A landscape with many valleys, sampled at points; each row gives a point and its height.
A ball rolls from a point to whichever of its 2 nearest points has the largest drop for the distance, and stops where none of them is lower. Distance is the straight distance between rows; heights are no part of it.
fiko height 771: [173 116 139 111  85  84 106  96 158  92 141 129 133 132 125 104 238 163
  91 157 115 152 167 124 158  88 158 162 103  96 141 168 127 132 137 150
 124 153 112 143 142 144]
porot height 715: [ 92 163 138 136 169 120  84 123  91 191 101 141 134 138 110 149 152 143
 119 183  67 142  95 173 209 124  88 153  55 110 139 156 130 102 140 116
 121  96  67 136 113 155]
tezaz height 766: [ 81  93 122 177 148 151 112  97 156 157 123 128 171 148 108 125 124 127
 111 143 169 114 129 146 137 107 138 167  74 120  83 158 114 163 115 145
 131 128 122 109 111  88]
zov height 632: [ 77 134 141 111  97 136  83 137  64 148 116  84 123  86 113  99 144 112
 127 153  80 132 128 105  93  88 128 159 142 127 206 142 116 117 104 117
 135 128 138 120 146 147]
Zar height 279: [134 144 105 162 135 151 166 133 137 100 141 159 146 137 120 143  84 148
 134  94 183 138 122 122 134 179 130  87 114 116  74  98 164 136 156 146
 163 122  87 149 129 141]
Nef height 591: [ 85 122 128 139 133 128  91 131 134 176 102 125 132 130 120 142 108 108
 134 134 116 117 129 139 115 111 121 153 145 132 161 129 104 123 116 132
 107 136 136 118 141  94]
valu height 103: [154 114 141 112 100 124 135 132  88  85 148  49 141  96 141 105 197 116
  99 112  92 155 122  83 104  86 171 104  61 114 127 144 175 114  63 143
 105 124 118 143 149 171]
nimu height 337: [ 99 110 119 162 151 175 172 118 134 140 150 144 112 120 134 114  82  90
 144 148 163 127 102 114  99 118 113 123 102 140  81 137 112 164 112 128
 108 132 159  83 129  80]
Roli height 660: [144 142 139  82 101 120 133 115  79 103 131 119  91  99 119  68 190 131
 118 174  81 146 130  97 122 106 129 141 156 127 172 142 134 127 155 111
 139 134 148 112 129 184]
mavem height 469: [169 152 112  65 142 107 214 134 119 105 128 126  76  95 134  79 143  87
 142 161 112 137  82  81 121 141 119  78 127 136 145 133 141 121 121 112
 102 115 162 102 130 183]
rig height 619: [119 202 104 122 148 136 171 131 158 132 123 163 138 105 106 138  50 101
 116 171 150 126  92 151 168 157  46 124 109  98 115 131 101 142 154 134
 111 129 105 107 131 141]
tobud height 214: [142 129 138 117 100 134 131 151 116 100 141  98 127 140 154 140 126 135
 121  68 117 128 142 100 100 137 130 112 201 158 129  89 152 126 122 117
 148 138 136 137 128 138]
Misat height 735: [159 103 139 100  69 110  76 106 162 116 124  87 128 134 149 143 166 131
  98  89 129 113 176 109  97  86 167 152 191 126 172 123 114 143 106 134
 109 167 149 139 132  92]
bovu height 663: [143  74 171 122 126 131  72 121  62 127 141  95 116 127 150 116 213 169
 129 118  62 149 153 141 129  80 188 136 113 145 124 132 150  99 110  98
 124 117 141 146 116 144]
gibu height 629: [ 79  63 154 176 138 166  79 111  72 157 135  91 148 101 140 102 156 147
 129 137 107 142 135 147 103  57 178 157  54 128 106 153 136 128  93 112
 122 111 144 112 110 123]
Tose height 391: [176 116 126  97 141  77 135 103 185 142 121 139  99 144 116 120 210 115
 130 176 104 135 125 113 159  97 172 132  93 136 123 156 127 122 100 123
  68 146 124 123 134 134]
guzil height 524: [175 139 103 103 147 134 225 130 136  72 157 154  87 106 142  81 136  98
 140 149 148 144 100  97 126 145 113  72 104 118  81 130 149 157 138 134
 115 126 155 103 135 153]
Forin height 194: [ 96 152 119 165 103 177 139 131  85  99 152 162 138 116 111 101  88 168
 112 127 147 138 129 138 124 153 104 147 127  86 112 125 132 147 194 151
 186 115 119 130 120 144]
zako height 769: [165 124 111 102 151  93 163 126 154 114 122 110 137 116 121  96 175  85
 122 175 125 135  86  89 151 114 151 100  18 116  97 169 136 130  68 136
  75 123 115 122 154 138]
Lako height 382: [150  91 124 170 161 139 155 135 209 120 148 118 148 188 166 171 109 119
 154  71 193 127 123 115 117 147 156  96 115 162  45 111 161 138  98 123
 120 143 120 130 108  90]
ter height 496: [192 141 117  69 146 102 226 138 126  77 140 134  78 115 144  76 175 109
 141 141 116 143  93  90 141 148 130  55  96 128 111 125 153 127 126 128
 109 113 129 110 137 176]
laliz height 704: [122 109 134 119  74 108  44 122 116 103  99 111 143 129 125 126 161 175
 104  98  96 109 189 173 125 118 123 168 175 104 184 151 115 130 167 142
 182 135 143 180 132 103]
kazog height 278: [101 123 123 142 155 154 147  95 157 140 139 165 105 139 112 110 101  95
 140 189 151 120 107 133 126 105 101 147  98 106  91 149 102 178 147 126
 100 150 157  81 105  89]
Zopi height 401: [152 162  97 122 105 125 187 169 179  68 132 106 171 110 136 164  51  80
 114  84 205 123 119 125  96 164 102  67 161 108 132 100 126 119 109 156
 161 140  91 142 163 140]
gukam height 742: [ 97 166 118 151 169 127 112 113 159 176 106 154 171 148  99 160 102 137
 113 166 144 121 100 165 204 140  80 152  60 114  92 155 121 140 140 128
 121 116  74 129 110 122]
gapo height 518: [221 143 119  64 121  58 166 138 213 107 136  95 105 139 147 155 175 101
 131 111 119 124 134  89 123 126 165 102 166 146 154 120 133  98  86 124
  79 156 132 144 134 164]
puz height 500: [213 131 114  81 133  81 171 132 219 108 131  97 110 130 154 140 153  77
 137 128 141 121 118  78 109 117 172 101 131 145 131 134 128 117  74 123
  62 157 153 122 135 132]
rab height 466: [122 155 108 135  94 101  90 140 198 114  97 151 154 124 108 161  94 153
 105 125 168  96 151 193 168 173  76 161 179  83 165 130  77 118 188 149
 150 143 105 155 140 121]
Zunuf height 361: [170 123 125 124 129 105 107 133 151 108 115 185 117 161 119 153 120 177
 141 114 134 105 178 176 157 165 121 137 199 120 121 114 119 136 202 137
 164 137 150 170 110  96]
zerus height 724: [131 100 130 114  46 117  60 108 159 107 113  68 162 127 139 147 161 147
  75  75 142  99 187 137  97 102 146 156 189 110 186 127  96 137 117 166
 137 148 132 153 147  86]
Dige height 676: [ 85 142 133 106 108 161 149 129  55 131 140 130  92  84 126  81 102 111
 142 161 107 135 115  95  90 114  91 132 180 146 166 130 111 148 144 103
 153 130 169  94 118 148]
ves height 436: [147 149 103  96 155 118 188 128 116 122 129 129 103  99 127  83 127  76
 137 179 115 143  74  99 135 129 115  97  69 123 121 147 134 134 106 124
  86 114 142  98 145 152]
zona height 757: [ 88 114 120 172 169 141 117 102 151 173 120 142 187 160  97 144 115 140
 119 145 172 113 106 153 180 145 128 157  51 127  66 156 132 150 115 136
 125 119  85 129 101 109]
sebev height 274: [112  83 143 171 127 161  86 102  71 123 139 140 158 135 140 104 144 192
 123 115 127 125 174 170 134 110 168 170  93 105  98 148 149 150 167 136
 177 108 138 147  88 116]
Rada height 614: [ 93 130 135 113 113 128 100 146  92 155 111 101 124 106 124 127 120 112
 135 126  96 122 128 115  97 112 117 143 177 149 188 119 115 114 107 115
 130 130 145 124 147 132]
limap height 707: [150 119 132 104 132 111 120 119 128 133 117 151  96 139 131 117 171 134
 137 140  99 133 144 133 129 117 144 139 170 137 138 126 126 126 146 113
 122 141 154 125 121 129]
por height 348: [129 149 124 109 160 123 135 129 153 154 115 188  93 137 116 146  85 112
 157 147 124 101 139 157 139 151  85 127 199 127 139 106  96 134 171 108
 108 142 163 112 102 108]
Viko height 480: [ 68 139 119 190 121 159 111 116 101 133 129 131 184 123  97 112 102 166
 101 129 157 134 117 155 157 151 116 167  59  75 118 149 129 136 153 166
 176  99  80 137 120 150]
zed height 746: [176 132 130  92  77  96 118 119 158  97 130  93 132 114 132 127 177 122
  95 111 126 133 154  99 107 104 149 140 174 125 165 127 133 133 111 138
 111 158 139 139 153 141]
Bamin height 284: [150 128 130 122 104 155 170 144 125  77 170  92 116 145 175 137 101 111
 134  57 143 133 122  86  83 135 121  93 187 155 106  84 162 144 123 110
 143 140 141 124 119 128]
lisad height 330: [148  85 139 162 153 118 121 137 183 139 140 108 149 180 171 177 147 133
 143  72 152 138 130 120 122 131 169 115 111 163  68 116 162 118  84 122
 110 135 121 142 115 104]
Duz height 208: [113 142 114 165 173 143 148 130  93 151 133 175 138 154 120 162 102 172
 167 100 149 132 102 129 176 192 146  84  69 139  77  97 178 108 148 124
 155 100  67 152 116 156]
zurun height 450: [175 141 104 120  91 103 160 159 204  75 131  71 173 137 157 172  98  91
 103  70 188 117 139 117  95 139 129  86 166 121 137 100 134 118  82 158
 139 159  95 146 160 136]
vire height 778: [169 140 104 100 152  88 166 127 195 111 113 124 154 122 118 123 135  74
 108 171 157 120  95 104 152 118 130 110  60 114  96 156 119 133  75 142
  77 142 115 119 154 126]
Guvop height 270: [108 176 103 149 116 165 181 139  85  89 156 167 134 100 104  99  76 149
 124 128 153 152 100 121 134 174  94  99 100  96 101 117 158 135 172 148
 179 113  89 134 141 165]
tun height 329: [213 151 119  76 134  63 203 125 200  74 133 158 111 129 122 130 183 129
 114 150 149 136 132 125 175 148 125  90 112 119 112 130 126 116 137 140
  99 144  98 120 150 168]
Pagob height 170: [136 121 147 109  97 131 129 152  75  89 148  29 141 101 152 120 156 102
 114  84  85 149 108  70  80  97 154  92  90 131 145 126 177 100  49 126
 116 118 122 145 150 169]
Ver height 331: [150 118 130 136 115 152 111 127 102  96 132 175 116 149 125 131 108 182
 136 107 137 113 172 150 129 160 123 136 193 119 107 115 134 152 205 136
 181 130 158 156 107 105]
Pana height 729: [104 177 123 133 179 124 132 111 129 168 117 152 142 141 111 140 131 133
 118 188 113 138  88 153 211 124  82 140  36 112  94 162 131 134 145 122
 115  99  76 115 113 145]
Nove height 755: [174 140 118 102  94  86 126 113 185 104 123 114 135 113 114 118 177 112
  99 154 135 133 146 112 127 101 144 149 133 103 158 150 119 131 114 151
 100 162 125 128 154 140]
zun height 577: [ 95  63 164 183 155 153  95 132 146 167 137  66 167 148 169 163 131 124
 141  78 132 140 114 121  77 101 176 130  74 169  94 130 138 113  47 113
 100 113 134 121 125  87]
vor height 473: [194 126 109 108 151 103 190 143 200  98 142 113 111 147 164 137 136  84
 144 112 151 132 106  94 114 137 145  82 122 147  92 118 144 123  89 123
  85 148 149 116 137 126]
sos height 286: [187 137 126 105 126  89 170 127 155  82 140 170 111 141 128 122 193 163
 111 134 135 145 149 133 170 143 131 115 136 124 110 120 143 123 164 143
 132 135 100 129 138 159]
Gemot height 519: [ 78  88 136 177 152 143  65 136 104 186  99 137 155 149 123 153 107 150
 139 106 115 118 142 173 131 132 144 156 114 137 121 136 121 118 123 126
 138 107 127 144 118  89]
dibom height 190: [141 127 119 163 148 165 169 114 103 105 159 189 114 145 128 121 117 172
 148 121 168 134 129 125 147 167 138 107 102 124  48 111 167 153 182 136
 158 115 117 131 102 133]
Dig height 457: [105 134 117 163 165 136 100 141 147 182 104 168 147 156 109 173  75 143
 139 113 148 111 124 159 160 165 112 136 130 136 102 108 126 124 139 134
 129 114 108 142 122 105]
botu height 440: [147 182 118 111 117  74  97 133 186 122  95 170 133 126 106 155 136 148
 110 142 125 111 144 189 202 165  70 160 164  90 168 132  92  98 182 129
 129 140  96 155 133 147]
Ganaf height 220: [123  83 150 145 180 113  97 112 144 186 114 145 113 167 135 140 169 131
 161 149 106 145 114 148 149 113 166 132  83 162  92 146 130 116 103  92
  77 120 136 116 112 101]
zamip height 393: [148 118 140 106  87 152 167 124 137  99 179  59 113 126 188 144  97  79
 125  83 162 119 116  65  60 103 133 107 169 161 143 101 128 144  78 119
 107 142 171  96 132  83]
Tob height 535: [ 86 109 161 112 172 143 105 141  85 190 116 139  78 132 139 119  95 111
 185 151  81 149  91 140  94 132 125 119 165 179 152 114 101 103 132  58
 104 113 177  95 113 108]
nopi height 227: [119  93 143 173 152 158  93 117  42 137 137 167 139 144 134 125 123 209
 151 115 121 122 155 166 150 140 170 147  98 127  93 131 159 128 179 122
 184  94 131 155  84 125]
gizer height 285: [119 110 132 170 127 183 100 122  55 122 143 171 122 148 124 119  78 193
 149 110 132 113 160 154 118 149 138 144 141 121  94 121 140 151 200 127
 192 111 163 149  92 103]
nal height 564: [112 151 120 115 131 104 133 138 165 169 106 112 139 111 117 157  85  73
 131 136 138 105 112 114 116 119 109 132 145 138 175 121  99 118  81 136
  86 140 131 109 159 110]
nam height 134: [133 127 151  96  99 140 116 138  73  99 128 108 106 118 145 113 137 135
 121 101  91 128 150  97 104 129 120 127 218 163 153 100 132 138 146  95
 166 138 162 130 119 150]
Kot height 536: [ 96 158 110 129 121 114 141 147 177 159 109 103 162 107 115 170  55  82
 118 121 171  94 121 140 115 138  89 127 156 131 165 107  80 117  90 159
 114 129 108 115 170 103]
Budum height 338: [173 115 137  97  71 125 140 116 145  89 159  49 130 129 169 133 136  90
  98  80 149 126 130  66  71  91 160 125 148 134 149 114 145 143  72 130
 102 148 144 116 145 109]
lov height 384: [146 170 126  83 156  94 141 138 150 153 101 180  94 129 109 146 112 125
 145 140 102 109 131 159 164 170  81 129 210 138 159 101 102  98 168 102
 118 137 137 132 112 155]
ranuz height 248: [150 134 110 140 150 157 196 137 139  96 161 169  94 129 134 132  97 121
 152 121 154 134 110 115 117 162 108  88 154 135  68  99 147 151 153 126
 132 129 148 112 117 126]
fota height 387: [152 109 131 130 154 110  94 131 150 150 106 192 104 178 123 169  94 157
 167 109 119  99 172 185 150 164 127 134 190 140 123 121 115 133 185 116
 145 137 170 163 102  68]
Nena height 514: [ 87 136 112 170 114 145  78 133 117 140 106 150 165 140 103 145  79 180
 116 108 151 106 145 168 152 174 105 161 133  93 139 126 112 128 186 161
 179 103 107 161 125 116]
Diful height 734: [118 128 120 137  92 163 148 116 120  95 148 128 133 106 126 106 110 125
 104 125 161 125 147 121  91 121 105 141 156 109 125 126 118 163 147 156
 151 138 147 107 140 115]
podoz height 265: [102 135 159 122 128 168 115 157   9 105 131 131 102 106 123  79 127 174
 138 127  58 139 136 122 133 147 124 121 169 160 131 107 144 114 174  92
 201 101 134 145 109 181]
zad height 235: [150 137 125 137 110 120 131 126 122  91 134 164 130 128 122 116 159 169
 107 128 135 140 152 142 153 145 122 142 141 108 112 126 145 130 180 149
 162 128 111 138 132 145]
Tegef height 693: [138 103 140 120 111 116  71 127 104 126 107 129 125 141 133 130 162 158
 125 109  92 125 169 152 125 115 146 152 170 134 149 131 130 119 146 127
 152 137 146 156 124 113]
bom height 237: [157 118 138 108  81 111 119 161 122  96 144   9 153 130 159 156 146  92
 108  64 102 137 126  67  77 104 150  96 124 133 163 115 161  95  37 133
 102 138 111 154 150 146]
mefav height 497: [ 58 138 104 170 104 159 141 135 145 157 122  98 183 116 112 152  50  98
 108 110 180  98 124 146 110 136  99 131 135 128 154 108  74 126 102 182
 146 102  97 118 158  77]
nas height 590: [114 142 120 114 144 106 137 161 131 158 110  97 128 111 120 151 108  83
 134 126 100 129  96 103 110 130 121 116 127 145 164 122 128  94  68 124
  93 122 129 127 161 145]
popil height 461: [136 137 142  90 136  99 117 116 201 177 118 126  92 128 133 146 122  73
 167 148 144 106 132  98  86  96 157 135 166 156 191 124  87 121  90 100
  47 161 170  99 119  77]
zud height 287: [165 108 134 118  76 111 120 138 165  96 143  25 164 142 159 163 144  97
  92  57 141 128 137  82  89  98 162 113 131 125 145 117 149 115  45 153
 109 149 111 144 153 119]
Lugak height 646: [123 145 137  87  93 120 109 127  76 129 125  78 108  83 109  84 174 108
 117 172  78 145 119  84 100  91 142 147 133 120 199 150 137 114 105 116
 122 129 135 120 146 180]
kap height 593: [112 185 100 146 152 140 149 146 148 152 107 150 158 123  97 160  43 113
 118 128 154 123  95 151 165 172  73 110 101 120 106 111 125 123 131 142
 124 114  79 135 142 135]
tes height 272: [129  81 150 156 175 123 111 132 163 165 130 129 125 169 161 155 151 127
 162 109 121 148 113 130 121 127 172 120 102 174  78 124 142 112  97  98
  88 124 144 118 122  99]
pul height 716: [113 152 122 110  77 156 172 133  87  91 154 104 128  77 133 100  99 105
 105 124 150 132 127  84  76 122  91 121 172 123 161 125 123 158 122 143
 160 134 149 104 147 139]
Tole height 509: [ 85 136 108 184 125 155 111 130 124 144 117 137 179 128  99 140  82 161
 110 101 165 124 128 153 144 169 114 138 101 105 115 122 134 125 146 168
 171 103  79 151 132 133]
tomef height 177: [138 123 135 149 127 119 105 127  86 116 132 170 142 143 119 134 169 201
 124 116 126 134 157 154 173 150 140 141 106 115 112 130 155 114 173 142
 172 105  86 160 119 148]
zis height 343: [157 119 138 111 115 158 183 135 144  88 177 105  93 136 180 138  94  95
 146  88 156 128 118  78  68 129 113  94 191 157 113  94 138 151 109 104
 112 143 178  99 116 100]
zolab height 586: [ 97 134 141 118 162 117 109 158 104 194  97 108 106 127 119 150 114 107
 155 129  66 140  91 130 123 138 118 116 151 167 167 116 129  78  88  91
  95 107 132 123 140 147]
Pini height 510: [ 89 121 162  95 145 122  84 129 115 185 103 143  80 141 135 127 103 100
 183 148 105 124 124 138  82 115 129 128 186 175 199 117  85 114 119  68
  97 137 188 106 105  77]
Doz height 362: [194 141 124  80 150  61 177 120 189 126 122 152  97 139 113 131 196 128
 119 165 109 133 123 131 187 133 133 109  98 129 129 137 121 103 117 136
  81 137  95 119 144 165]
kinu height 767: [153 145 111 109 114  88 142 122 180 109 115 104 157 105 103 109 141  84
  96 173 145 129 111 105 137 106 131 140  72  94 145 164 113 132  83 155
  93 147 111 120 164 136]
ved height 763: [164 121 134 104  81 100  89  89 170 111 129 110 124 125 120  99 210 127
 101 162 119 138 158 104 119  64 177 169 118  98 160 165 118 146 115 140
  97 166 133 131 136 123]
ronuz height 701: [ 95 129 141 130 176 116  64 129  60 195  96 147 104 147 107 137 149 146
 147 167  46 135 117 190 189 126 110 150  95 128 150 145 125  87 150  97
 137  88  97 145 107 137]
lak height 749: [ 97 108 118 167 110 162 132 107 143 126 134 117 155 127 121 110 112 123
 101 127 173 120 142 132 102 106 127 156 116 109 110 137 110 165 128 165
 146 134 133 104 134  91]
Vin height 672: [135 145 135 106  89 122 122 112 109  89 140 139 113 106 119  82 166 138
 112 161 115 139 148 116 118 110 108 158 164  97 165 147 124 147 176 134
 150 150 152 115 132 155]
teda height 486: [100 125 158 100 134 125  94 107 146 174 119 135  83 134 144 127 116  86
 182 158 138 120 129 112  65  92 153 136 170 165 196 123  83 128 106  87
  67 149 186  93 105  50]
Sego height 478: [180 145 116 106  86  83 131 163 205  98 126  73 163 128 145 185 127 108
 106  72 158 115 148 118 108 131 131 111 196 130 165 102 125 102  88 155
 122 161 108 154 164 149]
Gema height 269: [140 117 126 153 160 150 151 134 126 124 145 167 105 157 146 141 119 150
 155 102 139 135 123 129 127 156 148 109 138 154  62 100 157 137 154 116
 130 118 137 125 108 121]
Poz height 723: [153 111 134 113 154 108 156 129 125 130 129 140  91 144 139 122 181 135
 145 133  96 150 116 123 143 128 154 107 117 153 100 121 148 111 122 117
 105 117 127 118 131 149]
radan height 689: [118 101 152 117 159 107  65 127  67 172 100 145  94 147 115 116 170 155
 155 154  47 140 140 181 164 114 143 146 125 140 155 144 123  88 148  91
 147 112 129 153 108 127]
let height 222: [ 99 142 129 131 171 126 109  98 166 175 110 155 123 149 109 126 118  97
 129 192 125 119 103 150 166  94 103 152  77 121 108 157 104 154 130 112
  91 144 129  97 111 102]
zek height 370: [ 59 122 139 149  81 192 118 121  39 110 156 111 137  89 137  69 102 144
 106 133 114 123 139 132  82  83 116 165 137 106 151 138 107 160 158 139
 185 116 149 104 120 123]
Lotam height 417: [134 190 120 102 153  97 106 131 171 162  92 176 123 132 108 166 100 128
 126 147 111 103 129 184 194 160  60 146 168 112 158 120  93 104 169 118
 109 135 104 143 123 138]
novut height 435: [177 112 111 141 150 135 193 132 201  83 153 128 124 154 164 144 124 100
 140 101 182 132 122 108 116 140 139  82 114 144  50 114 156 152 108 132
 114 151 143 120 124 105]
rabom height 304: [138 139 117 130 145 151 166 131 140 115 145 183  96 127 118 136  90 127
 147 136 148 119 135 132 119 160  93 118 192 122 102 101 118 149 172 126
 133 138 162 110 111 116]
mude height 207: [108 136 153 102 116 148 130 153  38 110 121 107 102  97 129  87 134 137
 131 127  69 141 125  94 113 142 116 115 193 170 158 109 133 119 145  86
 178 117 144 132 120 190]
Kad height 364: [100 137 107 162 161 165 177 126  87 131 146 155 130 112 120  96  98 120
 139 149 141 141  83 126 150 146 113 105  32 125  64 139 164 146 131 130
 136  96 104 119 123 144]
nor height 411: [118 134 120 148 145 128 154 131 101 125 134 152 135 118 116 108 141 137
 124 142 125 148 108 130 157 136 123 122  67 118  93 134 159 131 136 141
 137 109  94 127 139 158]
sok height 77: [129 116 128 173 149 143 126 121  82 125 141 163 155 151 133 153 143 207
 148  84 154 129 146 133 159 171 169 109  84 126  84 105 179 117 156 136
 179 107  75 164 107 150]
lud height 741: [142 104 135 126 161 101 153 145 111 134 135 123 120 139 132 140 204 141
 144 122  95 155 112 121 161 130 158  86  50 147 102 132 169  98  94 127
 113 101  83 138 139 167]
firo height 162: [120 111 136 125 172  94  83  91 168 179 105 160 113 171 117 126 179 117
 142 187 106 130 126 159 174  89 149 157  72 134 116 160 106 136 117 103
  76 147 129 119  99  96]
ledu height 491: [ 75 116 124 177 164 151  67 118 114 198  99 160 157 162 109 160  62 159
 141 124 134  99 131 181 161 158 121 160 104 121 112 140 111 138 155 132
 149 105 119 147  98  78]
Vifa height 437: [137 122 131 107 123  98  95 106 192 162 107 113 116 131 120 133 150  92
 137 155 127 117 138 109 106  83 171 154 131 136 168 146 100 130  84 120
  60 168 145 114 131  88]
Fos height 180: [132  94 144 147  85 134 100  98 116 101 142  78 171 110 125 100 203 149
  74 122 122 146 158 118 114  71 170 156  64  97 121 164 152 138  93 160
 125 134 114 134 142 146]
tefer height 658: [105 157 119 109 117 134 145 135  98 128 127 153 104  98 111 103 101 115
 130 160 120 125 122 116 118 135  78 143 192 122 174 123 110 142 163 118
 151 134 153 108 129 153]
misu height 489: [108 145 106 165  87 133  83 130 174 104 106 150 165 138 102 153  73 185
 103 115 183 103 150 187 167 186  86 160 155  69 152 141  81 125 211 163
 183 117 104 157 128 114]
letos height 413: [ 40 129 122 173  92 197 127 123  63 143 148 120 153 102 120  93  69 136
 113 125 137 112 129 140  92 107 104 162 123 102 152 133  91 148 156 161
 182 103 131 108 127 101]
fofan height 446: [102 162 119 157 132 136 138 126 102 122 132 160 146 124 104 117 119 153
 109 156 135 148 105 146 181 150  93 145  62  90 109 146 143 129 167 147
 154 104  77 130 132 160]
nago height 396: [129 131 101 127 169 145 188 132 138 126 135 134 117 110 131 105  91  72
 140 161 145 132  73 102 119 131 113  97  67 135  89 142 128 146  91 123
  89 122 147  96 138 115]
zoduz height 677: [125 101 157 103 132 118  73 125  67 144 113 113  96 126 125  99 195 148
 145 151  52 147 145 142 128  93 163 143 143 143 160 139 130  98 127  93
 137 123 145 140 119 146]
mez height 319: [ 86 120 148 138 102 182 108 142  16 105 146 115 126  91 132  74 116 167
 122 120  86 134 143 130 105 105 125 142 152 134 129 117 139 135 158 113
 189 111 143 132 117 160]
gama height 565: [115 165 104 138 141 122 156 163 167 148 110 130 161 115 109 175  45  95
 120 109 167 109 108 146 131 165  85 107 140 129 133  99 112 115 102 150
 121 125  88 133 160 130]
guz height 606: [ 97  76 154 163 131 162 100 117 107 145 140  86 136 120 156 121 143 128
 135 107 119 143 119 123  80  78 181 142  79 151 100 134 140 132  79 110
 102 116 151 105 131 107]
Kigi height 204: [134 135 159  72  92 130 111 126  90 104 119 126  90 119 139 119 123 125
 131 117 117 107 172  94 100 135 104 124 252 170 193 107 101 151 161  84
 173 148 195 129  93 133]
gitut height 230: [123  89 142 165  96 153  99  95 100  99 143 113 168 125 134  93 175 171
  86 112 138 134 171 147 124  92 160 167  90  96 103 150 145 155 142 154
 158 124 127 132 114 130]
paz height 563: [101 123 167  96 173 115 112 157  96 196  96 110  77 135 128 132 116 114
 176 136  53 143  77 126 111 151 123 105 184 198 175 104 110  65 106  51
 109 105 155 118 117 155]
fofed height 554: [153 150 101 122 116 157 215 133 110  49 162 145 119  89 142  77 110 107
 118 129 164 154 105  97 111 147 103  67 101  95  84 133 162 160 143 148
 153 127 130 120 144 149]
doza height 648: [113  67 157 151 140 140  73 109  55 138 142 114 127 118 145 102 202 175
 133 146  84 149 160 157 139  70 183 156  70 123 111 151 152 113 122 110
 134 115 133 133 101 143]
rek height 114: [121 138 121 170 140 164 142 108  96 109 159 200 119 145 114 110 103 178
 137 155 158 127 131 138 157 160 111 142 103  91  69 130 140 160 209 143
 170 117 121 126  96 133]
Mon height 758: [167 122 123  99 152  76 156 139 144 130 119 109 124 130 115 129 202 109
 123 159  96 144 100 103 166 118 151  88  34 130 115 153 142 100  68 138
  77 113  92 135 152 162]
nepom height 416: [165 113 128 108 132  82  93 103 206 148 107 147 108 154 120 137 185 115
 133 154 117 123 151 130 137  90 172 148 139 136 139 146 108 129 108 124
  71 170 143 136 126 102]
remog height 418: [116 116 130 144 158 130  88 151 130 168 102 168 116 161 125 164  80 148
 159 100 118 107 146 166 137 159 125 134 182 148 127 111 116 115 155 116
 140 117 152 146 117  83]
lan height 695: [ 99 142 133  99  78 162 159 115  60 113 163  98 106  71 135  79 112  92
 122 154 136 133 119  68  62  94 108 128 161 139 178 137 114 158 119 120
 143 130 179  86 132 136]
vom height 458: [ 63 131 118 159  91 157 120 136 107 141 120 100 167 103 117 126  84 125
 104 110 144 109 135 134  97 122 104 149 144 114 167 119  96 129 124 170
 161 110 112 122 154 105]
nugip height 640: [117 174 113 116 127 128 163 127 133 121 135 169 111 106 105 114  95 109
 120 172 131 132 109 134 143 144  66 140 145  96 140 130 110 144 174 135
 125 134 133 103 132 154]
nabaz height 507: [191 149 117  77 111  68 141 142 212 123 119 112 125 121 133 167 146 100
 129 110 141 109 148 116 121 130 139 124 202 141 172 108 111 102 101 127
  94 165 140 141 145 157]
gez height 344: [147 166  95 140 126 140 188 151 163  86 135 142 150 116 121 148  61 107
 125 106 193 131 113 129 122 175 102  81 135 109  93 102 141 132 135 154
 153 136  94 141 147 140]
kesu height 548: [ 72  72 159 184 152 141  58 144 115 192 115  88 164 142 132 171 132 137
 139  90 107 129 137 149 104 108 165 144  97 151 126 133 128  96  68 121
 111 108 127 142 126  98]
toru height 714: [106  96 123 120  55 120  51 110 145 110  99  86 161 135 137 143 132 155
  93  79 134  83 202 171 100 117 128 157 192 112 196 137  83 142 156 162
 162 136 143 168 136  60]
sasan height 294: [106 134 116 166 188 156 158 133  91 161 135 167 124 141 126 140 100 143
 167 120 130 141  80 131 162 171 135  91  53 151  59 113 168 125 131 111
 127  90  93 128 114 145]

For each start below, name the point where the ball stops.
vire -> Tegef
zona -> nopi
paz -> sok
Nena -> ranuz
bovu -> nopi
nabaz -> rek
puz -> firo
mefav -> nam
ledu -> nopi
lak -> Kot

Call two points neighbours if one is among the 2 nearest of the other. Go from one point of each pair to the other, from neighbour to neighbour, staying as low as possible. Name the highest point that can't be avoided.
nopi, sok -> nas
ranuz, firo -> gapo
nam, valu -> zamip
sok, ranuz -> Nena
ranuz, rek -> Gema
nopi, valu -> sebev

Write out the way that a ball takes from each point below.
zolab -> paz, Tob, Pini, teda, popil, Vifa, nepom, Tose, Doz, tun, sos, zad, tomef, sok
ved -> Nove, zed, Misat, zerus, toru, laliz, Tegef
Vin -> Roli, Lugak, zov, Rada, Nef, nal, Kot
Tole -> Viko, fofan, nor, Kad, sasan, Duz, sok
fiko -> Nove, zed, Misat, zerus, toru, laliz, Tegef
tezaz -> lak, Diful, pul, lan, Dige, tefer, nugip, rig, kap, gama, Kot
guzil -> ter, mavem, ves, nago, nimu, kazog, let, firo
